A landscape with many valleys, sampled at points; each row gives a point and its height.
A ball rolls from a point to the lowest of its 2 nearest points, and stops where none of them is lower. Distance is the straight distance between rows; heights are no part of it.
<1057> h=315: [-81  65  22 -59 -10  33 -64 -20 -28  35   2  15  12 -56  50   7  31 -21
 -43 -38  29  48  59  49  -4  16  -4 -19  51 -53 -30  13  24]
<1019> h=375: [-40 -11 -45  34  63  63  61  24  -1  11  18 -24  20  49  16   6  14  38
 -12  69  -7  -7 -57 -43 -18  63  -7  37  -9  16  -3 -45  16]
<265> h=281: [-45   6 -17 -23 -21 -20  -7 -30 -28  -2 -17   3  -3 -23 -15 -22 -14 -15
 -26 -15   8   6   0  29   3  -5  29  18  -7  46 -16  17 -52]
<1142> h=67: [-12 -27 -31  45 -37  83  49  25  14  48  14 -13  12  41 -45 -11  52  39
  14  14  -7 -37 -45 -71  14   3 -31  16  15  43  21  19  21]
<287> h=350: [-65 -22 -47 -15   3  15  23  -5 -48 -22  32 -61  17  25  11 -32 -10  12
 -27   3  -4 -16   8  -1  -5  49  50  38 -34 -12 -23   5  -3]
<1482> h=556: [ 34   2  81  31   6 -71 -10  -1  35 -16 -33  29 -56  18 -28  -9 -36  -8
  25   5   6 -30   1  -2  39 -36 -33 -36 -11  37  38 -34 -34]
<674> h=571: [-49  20 -30 -43  32  20 -37  17 -50  29   3   2  10 -38  46  -9  20  32
  -9 -17  31  16 -27  16  -6  55   4  14 -12 -44 -30  29  22]
<1322> h=415: [ -4   1 -46 -27 -47 -14 -22 -15 -41  34  12 -27  24   7   6  -2  14  -5
  -8 -36  -4  17  52   1 -10   0  27  10   0 -38 -18  20  27]
<453> h=333: [ 36  -1   9 -40 -25  17 -25  25  14  -6   4   4  38   4  17  50 -23 -12
   8  -9  11  24 -27  -4  39  -7 -40   2   2 -10 -39  44   3]
<1304> h=619: [ 20 -10 -11  27  23  48 -15  15 -16  34  14  -1   6  28 -19  60 -29  21
  32 -25 -17 -19 -34 -46  58  15 -42 -20  22  32 -44  36  22]
<1317> h=387: [ -7 -15  -7   1  34  15   2 -10 -49 -35  -6  -5 -24  26  13  50 -64 -15
 -32  -8 -24  40  54  69 -15  -5  36  20   2  35 -31   9 -16]
<300> h=533: [ 49  41 -21  14   9 -30 -14  18  52  -6  44   2  36 -83   9  -2  12 -37
  56 -29   2  16 -46 -30  -4  34 -32 -28  14  -4 -34  36   9]
<1392> h=453: [  2  -6 -43  24  -8  35  -5  66   4  11  41 -19  -9 -26 -20 -74  62  18
  49  40  -3 -20 -72 -23 -56  54 -16  14  11 -10  69 -27  -4]
<308> h=618: [ -3  15   2   0  34 -54  17  -1  10 -60   7  -8  -4   1  -6 -36 -11  -4
  -4  11  -2  10 -22  -7 -22   0  22   9 -19   1   7 -44 -36]
<917> h=576: [ 32   5  71   6 -10 -99 -25 -28  20  -2 -39  31 -43   2 -15 -40 -19 -19
   1  15  16 -30   8   9  12 -37   5 -17 -30  -2  25 -36 -25]
<123> h=631: [-29 -18  66 -32  39 -20  17 -34 -24 -21 -60   9  -7  22  27   5 -31  15
 -45  57  12 -24   0  42  16 -35  16   8 -75 -59  13 -11  -2]
<597> h=287: [-19 -25  58  31  54  -7  73 -11   7 -62 -14  -9 -25  29 -23  -1 -40  12
 -15  32 -24 -41  -2   7  13 -26   2  -3 -30  39  59 -52 -53]
<779> h=546: [ 15  10  11  49  17  21  48  31  57  -9  47 -12  16  65 -18  24  16  29
  19   4 -26   8  -8 -75  -9 -10 -39 -10  13  37  36 -35 -10]
<324> h=191: [ 39 -53   9  23 -51 -39  12 -12 -17 -35 -30   7 -31  39 -23  -1 -30 -34
   2 -17 -30 -12  58  28  15 -58  29   9   2  51  38  11 -19]
<274> h=698: [ -5   8 -76  20  53  -1 -43  15 -31  82  19  10 -18 -47  -8 -31  40   6
  42 -11  -3 -14 -36  10 -42  82  11  11   9   4  -6   5   9]
<241> h=193: [ 12  54  51 -38  18 -19 -68 -40  -4  28 -19  39 -47 -25  28  28 -42 -24
 -28 -33  11  28  83  86  -6 -17   7 -55  19 -40 -61 -17  11]
<424> h=455: [-31 -45 -12   1  57  19  53 -29 -42 -43 -17 -13  -3  31  -2  40 -58  -2
 -48  15 -26  -2  30  48  -4  -9  48  42 -18  30  -2  -5 -15]
<200> h=482: [ 73 -11   0  26 -58 -74 -25   8  17 -34   5 -21 -14  13 -16 -24 -13 -36
  24 -40  -6 -19  36 -23  26 -43   9 -13  21 -10  17  16  13]
<875> h=340: [ 33  -8  -3  -7  23 -24 -14 -22 -30   1 -21   7 -11  29  -5  49 -48 -15
 -12 -16 -14  30  50  40  -3 -29  17   0   3  11 -17  -9   2]
<879> h=532: [  4  11 -19  55  -7  41  -7  40  30  44  65  -4   4 -20 -44  -6  29  -1
  54 -11 -26 -10 -75 -66  11  56 -55 -34  22  35 -23  46  12]
<100> h=570: [  0 -19 -10  15  14  13  11 -10 -24  24 -23  12 -30  28 -46   4 -10  31
  10  -5   8 -47 -30 -14  39 -21 -13   5  -3  50  16 -17 -15]
<415> h=657: [ 26   4  -1   3 -43 -66 -26 -12  29 -76  -8  -9   5 -20  13 -40 -16 -44
  -5   2  -7  17  55 -11 -28 -46  75   5   1 -29  33 -13 -21]
<442> h=280: [-38  17 -36 -13  -9  26 -31  -5 -40  16  43 -21  27 -38  -4  20 -19 -36
 -32 -41 -15  49  27  16  -8  54  15  -8  21  16 -87  75   0]
<941> h=290: [ 26  -4  19 -56 -50  10 -50  24  -1 -26   4   0  23   8  52  48 -39 -28
 -17 -16   8  42  41  38  15 -21  -5  -8   6 -42 -34  42   6]
<157> h=382: [ 10 -43 -20 -25 -73 -21  34 -22   6   5 -46   2  31  21 -20 -25  43 -11
  -8   2  15 -13  11  -6   2 -43  18  38  -4  -5  36   8  17]
<134> h=354: [-16  17  21 -23  13  -8  14  18  43 -28 -21  27  18 -24  12 -29  33   8
  -2  60  32  12 -86  -4 -32  13 -26  15 -20 -14  36 -39 -31]
<1135> h=483: [ 35  -2   5   8 -63 -28 -17  29  39   2  -3  11 -10  -1 -26 -57  45   4
  37  -5  25 -25 -53 -37   9 -12 -30  -8  19   1  35  -3  17]
<1170> h=536: [  9 -12  -6  61  35  17  50 -23  -7  40 -29  17 -40  45 -62  13  14  41
   8   8 -17 -37  11 -40  21 -30 -12   5  15  73  36 -33  -1]
<1014> h=240: [-19   2 -11  75 -23  97  40  48  44  53  48 -15 -12  52 -44 -12  41  64
  16   2 -17  -9 -25 -77 -16  13 -41 -28  18  62  19  16   8]
<1504> h=598: [-16   5  39   8  22 -66  21 -34  -4 -27 -35   4 -14   4 -21 -56   1  -5
 -15  47  -2 -25 -18  12 -19 -36  25  -5 -57 -20  40 -46 -29]
<942> h=722: [-27   9 -34  15  73  20 -27  11 -37  39   3  25 -35 -32  -9  -3  13  30
  38 -17   8 -22 -81   8  -1  62 -18  -2   8  29 -39  13 -17]
<1272> h=210: [-13 -38  49  -3  -8 -12   7 -42 -53 -30 -43  26 -50  23  16  32 -55 -22
 -36  12 -24  -1  79  96   4 -56  55   3 -38   5  28   0 -28]
<1486> h=521: [ 23  44   5 -18 -30 -59 -67 -21   6  -6  40 -20 -23 -54  31 -13 -23 -40
   4 -71 -16  -1  72  30   0  -7  26 -54  23 -50 -32   9  15]
<755> h=383: [-23   0 -33 -32 -42  15 -30   0 -56   8  38 -45  15  29  24  12 -12 -21
 -30 -39 -34  34  98  18 -11   1  47   2  12 -52 -27  18  34]
<1054> h=337: [-59  26 -19 -26 -33  38 -44   5 -48   5  56 -43  20 -24  20   8  -4 -42
 -37 -43 -27  52  79   9  -3  26  28 -13  24 -28 -58  58  25]
<156> h=590: [ 14   4 -47 -21 -53 -12 -49  35 -10  35  20 -17  23 -67  10 -45  57  -3
  36 -19  33   1 -27 -14 -16  48  -7   7   0 -48   5  38  16]
<1154> h=567: [ -4 -18  -4   7  58  19  14 -40 -55   7 -56  19 -30  16 -20  42 -44  46
  -9  16   1 -35   3   6  48 -28   5  29 -13  26  -5 -13  -2]
<343> h=535: [ 51 -30  87  37 -25 -46  19  14  42 -37 -37  32 -45  40 -18   5 -34 -12
  19   8  -8 -30  36   2  50 -66 -27 -15   9  55  81 -13 -30]
<249> h=575: [  -5   26  -46   19  -45  -32  -44   20   -3   15   54  -34   19 -101
    6  -69   41  -20   39  -35    8    4   -5  -25  -28   66   19  -22
    7  -38  -17   56   14]
<1448> h=464: [ 62  -9  11   0 -71 -70 -34  -1  25   9 -18  11 -23  -1 -12 -42   5 -17
  31 -38  28 -40  -7 -10  37 -28 -22 -16  17  -4   1  20  29]
<512> h=341: [ -5 -35 -48  13  17   1  53 -26 -29  22 -13 -17  17  47 -15 -18  32  20
  -2  38 -12 -28  -2 -20 -12  -3  30  39 -28 -19  25 -44  21]
<1155> h=413: [-18 -16 -20   3   9  65  28  41  -6  14   7   4 -15  -6 -28 -32  51  43
  29  44  18 -32 -87  -9 -22  17 -30  15  -3  14  52 -28 -11]
<340> h=538: [ 20  43  14 -12 -36 -33 -63  -3  34 -35  45  -4  -3 -87  33  -4 -33 -54
  16 -62  -2   5  44  23  16   8  20 -46  23 -21 -57  69  -3]
<406> h=351: [-20  21   2  62  30  40   7  18  13  38  18  15 -52   5 -62  -2   1  34
  37 -27 -16 -32 -48 -49  24  20 -45 -35  31 102 -14   5 -33]
<65> h=284: [-69  62  31 -49   2  37 -66   3  -6  -8  25  -2   0 -33  52  16   2 -52
 -46 -38   3  72  84  66  -7  -2  -6 -33  63 -61 -37   3  22]
<190> h=438: [-31  -9 -48  -6  49  30   9   5 -51   3  25 -43  18  39  27  23 -29  16
 -27  13  -3  12   9 -10  -2  52  27  35 -17  -7 -54   6  30]
<385> h=659: [  3  30 -16  -7  17 -74 -16 -25 -35  39 -13  -2  -6 -14 -10 -37  16   1
   3 -15  -5  17  29   7 -47  -7  34  -5 -14 -57   6 -50  21]
<505> h=609: [ 13 -15 -38  24 -25  14  17  19  14 -15  34 -35  47  41 -23   8   3 -27
   6  12 -34  18  -7 -61   4  22   5  23   8  23 -13  19  -1]
<682> h=580: [-13   5 -18  52  79  65 -13  24 -23  40  32   1 -32  25 -13  40 -20  74
  40  -4 -11 -38 -62 -53  35  41 -40  -5  21  27 -29  -6  23]
<499> h=623: [-31 -27 -44  11 -42  39  22  13 -12 -11  31 -41  42  -1 -35 -18  12  -2
   6  17  -4  -7 -45 -41   2  38   2  24  -7  29 -10  40 -11]
<1163> h=392: [ 63  -7  57  -6 -13 -42  -1  10  60 -51 -25  23  26  28  22  29 -26 -34
  -7  38  -6  37  11   3   1 -48 -14   3  -5 -10  27 -21  -9]
<29> h=514: [-36  -9 -31  42  93  52  14  15 -28  13  11 -13 -14  34  -4  31 -24  70
   5  31  -5 -35 -66 -35  26  58 -10  22   0  26 -29 -22  19]
<26> h=507: [ 43  28  -1  -4  -5 -21 -32  19  56  50   5  39   9 -93  13 -17  50 -27
  68 -29  27 -13 -62  14  -4  41 -45 -30  28  -5 -21  37   9]
<1002> h=551: [ 63  26 -38   9 -14 -34 -23  12  26  11  55 -34  34 -52   4   1   2 -40
  41 -38 -17   9   8 -26  -2  33 -13 -31  17 -27 -47  27  40]
<984> h=374: [-39  -2  19  67   8 106  67   8  37  30  26 -10 -23  56 -35  26   3  91
  -3  -7 -13 -30  -7 -65  -7  -9 -37 -20  11  87  23  -2 -16]
<1308> h=592: [-70  18  -1 -70  16  16 -15  -9 -32  -5 -14  -4   6 -22  61 -15  18  28
 -45   4  43  19  -3  24 -11  19  13  25 -32 -58  -1   5   8]
<1077> h=388: [ -8  14 -23 -23  25  15   9  42  18 -13   3   6  30 -26  30 -13  50  10
  16  43  27  42 -80 -12 -43  49 -31  22  -9 -20  28 -25  -6]
<1096> h=246: [-20  53  34 -33   6   0 -61 -18  -7  13  20   2 -37 -18  37  25 -21 -38
 -29 -38 -12  41 114  83 -11 -34   7 -61  51 -83 -33 -35  37]
<377> h=173: [ -8 -25  10  12 -49  81  88  32  32 -40  24 -35   7  11 -29 -54  58  39
   9  39   5 -79 -55 -39 -20 -15 -23  -5  -6  18  63 -47 -12]
<292> h=102: [  2 -37  36 -27 -54 -30   0 -32 -14 -26 -32   8 -23  24   7 -11 -26 -22
 -25  -6 -17 -19  55  45  13 -61  55  13 -25 -11  35   6 -23]
<1391> h=316: [-12  -2  25 -32  24  14   7   3  17  -6 -40  45   5   4  14   6   4  28
  -7  47  41 -14 -74  10   8  -7 -32  22 -34  -8  22 -25 -19]
<1066> h=178: [ -13   11  -37    8   21   25  -17   -9  -24   44   41   -3   33  -58
  -10   22   -4  -26   17  -32  -11   25  -17   -5    2   84  -16  -15
   16   18 -104   79   21]
<821> h=676: [-13  12 -62  19  53 -33 -13 -23 -51  63  -8   8 -22  -6 -10 -24  26  20
   5   2   0   1 -15   3 -33  27  25  20  -2  -7  -5 -40   4]
<626> h=372: [ 13 -22  43  46  48 -55  53 -17   0 -61 -16 -10 -11  37 -24  -2 -42 -21
  -2  26 -43  -9  38   7  -3 -33  24   1 -25  30  60 -57 -41]
<101> h=634: [ 29  26 -14  12  33 -67 -15  17  10 -56  33 -34  -2  -8  19 -10 -32 -21
   2 -20 -21  21  25  -5 -23  17  25  -6  -2 -31 -13 -30   8]
<827> h=656: [ 19 -12 104  -7  34 -43 -21 -27  -2  -5 -56  37 -39  31  14  26 -63  13
 -19  59  15 -29   4  35  35 -31 -15  -6 -53 -18  11 -14 -23]
<981> h=421: [-66  11   5 -56   4  25 -12 -10 -52 -25  12 -23  -1  25  48  15 -11 -18
 -60 -13 -18  51  82  39 -14 -19  41   7   5 -63 -11  -8  24]
<1143> h=466: [ 14  -8  57  26  29  22  67 -12  32   3 -40  25   5  41 -27  12  23  35
  -2  42   3 -19 -18 -23  24 -63 -41  -6 -26  18  67 -43  -8]
<64> h=481: [ 33  10   7   2   3 -12 -49  29  39  61 -19  60 -36 -51  -6 -37  50   6
  65 -12  25 -39 -86  15   7  31 -41 -26  21  12  13  13  -7]
<81> h=498: [ 31  -3  30  -2   4 -19  38 -26  35  42 -69  52  11  28 -21   9  37   5
  -5  43  21  10 -25  -7   9 -59 -27  12  -5  -6  49 -30  11]
<384> h=363: [ 52   4  17 -24 -32 -21 -12  18  50 -17 -12  16  33   5   8  32 -10 -25
   5   8  21  27 -25 -13  15 -25 -31   4   9   0   5   8  -4]
<789> h=448: [-46  31 -16 -48 -73 -17 -50 -27 -12  51 -20  14  34 -57  24 -32  64 -12
 -10 -32  38  42  36  16 -32   1  21   9  21 -38  12  20  15]
<1048> h=547: [-23  32 -48 -28  28   4 -27  22 -14  23  38 -24  33 -63  44  -1  28  -1
   4 -19  15  48 -21   1 -36  93  -8   1  -2 -40 -43  24  30]
<1078> h=250: [ 60  -1  -4  -9 -29   3 -40  17   1 -25  35 -13  23 -13  20  57 -47 -49
   9 -42 -22  48  51  46   1  -6 -11 -28  22 -21 -58  54  20]
<556> h=194: [ -3  41  34 -47  31 -44 -44  -4  10   1  -9  28  -9 -35  51  10 -26  -9
 -17 -12  36  30 -15  36  -9  13  -4 -17 -11 -38 -43 -11  -5]
<297> h=485: [-37 -25  13  44   9  91 110 -13  34 -10  11 -10 -11  45 -42   5  26  63
 -30  27 -22 -67 -10 -32  -9 -18 -13 -10  -6  64  43 -45 -29]
<237> h=68: [-17 -19   2   2 -43  21  37  15  28 -65  14 -25  12  -3 -37 -45  13   6
   0  25   9 -53 -48 -24   6 -17  -6   7 -12  35  35 -20 -41]
<430> h=557: [-23  44 -11 -18 -33 -19 -63  20  13 -49  45 -31  18 -93  22 -36  -1 -34
   3 -42  13  15  10 -20  -3  41  23 -22   5 -35 -44  66  -2]
<527> h=463: [-52  42  -6 -42 -84  -8 -47 -13  12 -12   5 -10  39 -60  51 -39  47 -18
 -24 -18  30  46  47  -8 -21   4  24   9  17 -59  20  24   1]
<195> h=6: [-17   9  44 -39 -61 -39 -40 -27  -7 -15 -16  11 -23   1  35 -16 -19 -27
 -37 -14   0  12  73  51   1 -51  50  -4 -13 -39  15   4 -18]
<321> h=168: [-14   2  52  23   0  17  53  15  40 -61  13 -13 -17  26 -35 -21 -14  29
   9  10  -5 -42 -36 -30   8 -26 -30 -23  -1  52  51 -43 -52]
<581> h=393: [-15  11 -32 -26  60  14 -24   5 -56  12  20 -35  -2  23  35  42 -43  12
 -37 -22 -13  38  49  32 -12  36  18   2  14 -42 -79   2  47]
<746> h=149: [-40 -32   7 -31 -54   8  37  -8  18 -75  -2 -18  11 -23  -9 -45  -3  -5
 -30  23  19 -53 -44  17   6  -7  22  14 -28  14  20   5 -51]
<115> h=548: [ 21  17  13 -34  -2 -26 -39 -50  -5  57 -72  70  -9  -6   2  24  -4  -6
 -16   9  40  23  13  39   3 -38  -4   5   6   5 -27  -1  -2]
<295> h=500: [ 27  17  20  35 -37  15  -5  47  53   0  13  17 -36 -13 -38 -80  70  26
  52   8  20 -28 -65 -30 -19 -14 -44 -23  27  27  61 -35 -12]
<290> h=254: [ -5  24  37 -39  59 -19 -18 -10  -5 -11 -37  36 -15   4  26  26 -36  10
 -18  15  36  18 -39  29  15  -1 -11   5 -20 -11 -27 -18 -17]
<159> h=478: [-37  37  -8 -38 -50 -21 -31   8  34 -57 -12 -10  40 -76  49 -47  30 -10
 -21  15  47  41  11 -23 -43  22  29  19  -6 -47  20  11 -21]
<819> h=222: [-66   5  -2 -40 -43 -15   6 -27  -1 -56  -2 -18  -3 -34  11 -56   0  -7
 -44  -8   8  -9  20  29 -18 -19  63  22 -17  -6  18   1 -47]
<971> h=585: [ 23 -56 -30  16  -8  35  42  17  -5 -29  20 -26  44  78   4  61 -27 -29
  -1  25 -45  21  28 -19  11  -2  10  39   7  25  -2  15   7]
<1408> h=499: [ 37 -10  34   7 -61 -43  11  10  58 -21 -32  17  -1  13 -19 -51  38  -7
  12  33  38 -37 -33 -31   5 -45 -23   2  -8 -13  54 -24  13]
<142> h=581: [ 32   1  -5  52   9  13   3  24  11  28  60 -14  15   5 -41  46 -27 -23
  39 -28 -43  -5 -32 -51  37  43 -42 -32  27  48 -59  61  19]
<50> h=432: [-15  25 -36  -4  76   0  15  15   0   9  -4  12  28 -20  14  16  14   4
  -5  17  15  56 -54 -15 -34  51 -16  20   0   9 -16 -28  -2]
<500> h=515: [ 44 -30  51  20 -51 -42  37  -3  54 -56 -41  14 -11  34 -24 -28  13 -20
   2  16   7 -28   8 -18  22 -78 -10   7   3  25  61 -17  -9]
<1375> h=647: [ 30  40   0  -1  -5 -86 -33 -16  20 -37  -7  -9  11 -34  19 -34   8 -30
  -4  -8  -9  32  40 -19 -44 -23  51 -14   1 -64  14 -31  10]
<986> h=258: [-25  11  45  34  17  23  12  27  23 -28  23  -2 -38  15 -49 -13 -25  36
  26 -18   3 -40 -60 -29  28  -6 -51 -44  14  79   9  -7 -55]
<316> h=338: [-14 -44 -28 -48 -39  15  32 -50 -32  19 -49   4  23  23  -4  15  15  11
 -38  10   8 -17  21  20  18 -45  36  41 -16 -13  11  11   4]
<1347> h=504: [ 49   2  19   1 -58 -65 -64   7   4 -42  24 -14 -31 -12  25  -7 -53 -34
  11 -52 -13 -12  67  21  18 -32  31 -35  10 -38   1  17   0]
<381> h=431: [ 16 -13  54  23  22 -59   7 -12   5 -74 -27  22 -29   3   5  11 -60 -43
  -5  23 -26  20  26  46  -3 -37  22   0 -17  41  29 -22 -59]
<680> h=608: [-52  15  37 -53  25 -27  -9 -13 -31 -19 -19  -7 -12   3  54 -29  -9  23
 -43  14  27   2  -5  28  -4  -6  27   6 -59 -95   7 -21  10]
<1122> h=468: [ -6  -8   8  74  30  72  57  -7  22  42  -6   8 -21  58 -44  49   2  65
   1  -9 -25  -9  26 -57  23 -18 -27  -3  25 100  24  -8 -12]
<1454> h=323: [ 33  20 -25  -1  86 -17 -22  -8 -45  35  25 -10 -13  -7  11  52 -56   4
  13 -40  -5  -4  30  27  13  41   0 -27  10 -22 -78  -9  40]
<706> h=602: [  0 -48   3  23 -21  45  56   0   7 -16  -2 -17  -3  53 -34  31 -20  14
  -6   2 -15 -54 -12 -14  48 -33 -17  16  -1  64  28  13 -21]
<1123> h=433: [-12  13  -1 -37 -78 -43 -46 -32   1  59 -45  37  -7 -40  14 -53  56  -1
  -5 -20  43   8  13  21 -26 -16  24   9   0 -31  24   7  14]
<649> h=426: [ 60 -57  51  -1 -21  -9  38  -1  14 -39 -37  22  18  59  13  57 -22 -25
  -3  36 -16  14  35  31  15 -71  -2  20 -13  -8  52 -13   3]
<88> h=198: [ 45  10 -17   6  29  16 -25   5  -3 -14  59 -22   8 -26  10  65 -58 -46
   2 -44 -37  55  58  64 -16  32  -3 -48  33  -4 -93  39  25]
<286> h=29: [  9   4 -45   9   3  28 -21   5 -21  67  12  25  31 -44 -24  25  29  -5
  33 -18   3  13 -46 -14   9  45 -21  -5  21  24 -63  62  19]
<1502> h=579: [ 15   7 -28  41  22  10  24  18  21  24  28 -13  27  37 -19  13  16   2
  19   7 -28  12 -23 -59  -8  28 -23   1  13  32   1 -23   5]
<1076> h=456: [ 15  11  25  13  21   4 -28  17  17  67 -38  69 -72 -21 -28 -31  52  26
  50   7  28 -40 -75  10   6   1 -39 -26  15  39  30 -21 -23]
<86> h=495: [-34   7   2 -52 -26   6 -21  38   6 -97  29 -38  27 -18  65  -7 -26 -16
 -33  -2   8  43  16   1  -4  16  28  12 -17 -46 -10  43 -10]
<1118> h=416: [ -8  -6  48  28  37  78  49 -12  14  34 -47  48 -41  14 -29  15  31  92
   4  41  23 -56 -56 -21  27 -50 -47  -6 -10  22  59 -32  -3]
<387> h=357: [ 23  18 -60  50   9 -11  -3 -13   5  56  40 -25  41   7 -21  17 -11 -38
   4  -1 -35  28  25 -27 -20  68  10   1  22  36 -71  16  29]
<1236> h=112: [ -8  45  62 -39   0 -62 -54 -40   5  11 -24  33 -35 -19  39 -13 -30 -22
 -32  -9  13  25  47  50 -17 -24  22 -18 -13 -44 -23 -20 -16]
<351> h=234: [ 56  -8 -41  41  29  15   7   6   8  22  22 -11  31  33 -25  78 -42 -37
   5  -1 -39  41  33 -12  -1  21 -15  -1  37  43 -56  12  24]
<1187> h=270: [-21 -27 -56 -22 -17  35   8 -32 -48  43 -36  11  20  -5 -11   4  30  29
 -12  16  22 -15 -23   0  17 -13  15  46  -8  11  -8  21   6]
<784> h=451: [-27 -25   7 -55  23  15  21   0 -37 -56  -6 -24  12  42  56  29 -30  -4
 -45   5 -15  36  49  45 -17 -17  43  26 -28 -57  -4  -5   9]
<1006> h=465: [ 34 -79  48   9 -27   8  82   2  20 -56 -19  -2  16  61   3  41  -4  -9
  -4  32 -38 -38  34  13  20 -65  17  17 -29  -3  72 -20 -11]
<1439> h=409: [ 21 -17  22 -30 -73 -59  -8 -47  14  39 -74  27  -3  13  -7 -36  30  -8
 -14   1  33 -10  26  19  -4 -60  15  21  -8 -22  30  -3  28]
<240> h=604: [-15  -4 -43 -24 -47   6 -15  14 -13  -9  14 -24  34 -33   0 -31  23  -8
  12  -2  25   6 -32 -24  -8  37   0  17  -5  -3  -1  33 -14]
<872> h=274: [-61 -17 -31 -38 -24  -6  23 -19 -18 -50  20 -51  22 -13  19 -56  11   2
 -30   5  -1  -3  15   2 -20  20  59  36 -36 -36  18  -7 -24]
<620> h=259: [ 22  34  -8 -23  65 -16 -34 -37 -32  38  -4  21 -29 -25  16  44 -34 -11
  -4 -46   4  18  62  65  -3   7  -3 -46  21 -20 -79 -19  28]
<1434> h=526: [ 12  -1  37 -13   4 -19 -24 -47   3  75 -84  78 -30  -5  -5   1  18  21
  -2  48  40 -19 -36  22   5 -37 -13  14 -17  -3  11 -13   9]
<1079> h=477: [  2  32 -40  16  93  19  -2  17   1  29  15  16  22 -17  18  49   0  -4
  10   4  -5  41 -54 -17 -19  64 -36   1  19  17 -64   3  28]
<275> h=522: [ 23 -77  -1  13   2  27  77  -1   3 -32   7 -33  34  88  -6  36   0  -1
   4  26 -40 -28  39 -18  22 -28  19  27 -15  -8  53 -26   3]
<1301> h=524: [-11 -56  14  10  48  23  60 -47 -40 -25 -52   6 -16  26 -14  46 -42  26
 -34  29 -22 -49  22  35  40 -37  23  34 -29  13  28 -15  -8]
<135> h=442: [ 35 -12 -17 -24 -41 -34 -34 -12 -26  47 -21  12  -1   2   0   0   9   0
  11 -41  21 -13  17   1  29 -19  -3 -10   1 -25 -19  19  42]
<1266> h=371: [-15 -12  13  -1  17  71  23  11  16  36 -37  41 -19  -6 -20  -8  45  60
  10  45  36 -43 -86   0   3 -24 -34  12  -7  15  56 -27  -9]
<560> h=565: [ 45  36 -36 -27 -42 -21 -34  -8  14  38  45 -26  39 -75  21  -3  28 -39
  36 -63   1  16  35   3  -6  26 -11 -35  19 -57 -51  52  61]
<1296> h=476: [-15 -15  21 -49  -9  -3  14  17   4 -97  -5 -28  24  10  63   6 -29 -19
 -31  18  -6  39  30  22 -14 -14  31  22 -30 -68   9  -2 -10]
<193> h=412: [ -6  15 -14  45  17  23  -3  21   2  45   2  25 -49 -19 -61 -44  46  15
  49 -15  -1 -32 -69 -18  -8  24 -30 -20  30  82  10  -6 -35]
<22> h=520: [-45  21 -22 -40   8  17  -8  41 -12 -41  38 -46  37 -29  66  -1  -6 -13
 -28  -6  16  71  -8 -21 -18  67  -3  16 -14 -42 -54  45  18]
<447> h=179: [ -2 -19 -65  11  -2  39 -19  -8 -35  73 -28  34   7 -27 -23   0  44  25
  16  10  17  -2 -44 -20   7  21 -11  41  17  39 -15  37  11]
<1289> h=74: [ 51   4 -20  33  57 -15  -2  22  15 -24  56 -36  22   7  10  54 -68 -47
  10 -16 -41  40  35  14 -12  44  -6 -24  22  13 -70   6  27]
<226> h=489: [ -9  -4 -32  52 -26  45  -9  65  13  36  61 -25   1 -23 -52 -57  55   9
  50  20 -12 -29 -88 -46 -23  67 -35  -8  11  27  28  25   0]
<1089> h=273: [ 39 -39  -5  34  10 -33  19 -24 -27  19 -36  16 -18  60 -36  35 -29 -12
   8  -9 -26  -1  68   7  24 -44   1  13  21  52  25 -11  10]
<463> h=148: [-21 -24 -41  29  42  52  81  -5  -2  23  10 -20  23  61 -11  -9  40  41
  -8  66 -26 -36 -28 -41 -19  27  19  37 -23   3  34 -60  20]
<311> h=503: [ 18 -10  57  47  29  30  87   9  41  -1  -4   5   1  68 -27  31  19  54
   1  19 -19  -1  32 -50  -5 -54 -38 -19  -6  27  65 -42 -11]

Where does a ball stop that starts at each point below?
<22> => <286>
<560> => <237>
<1006> => <1289>
<1154> => <195>
<821> => <1135>
<159> => <286>
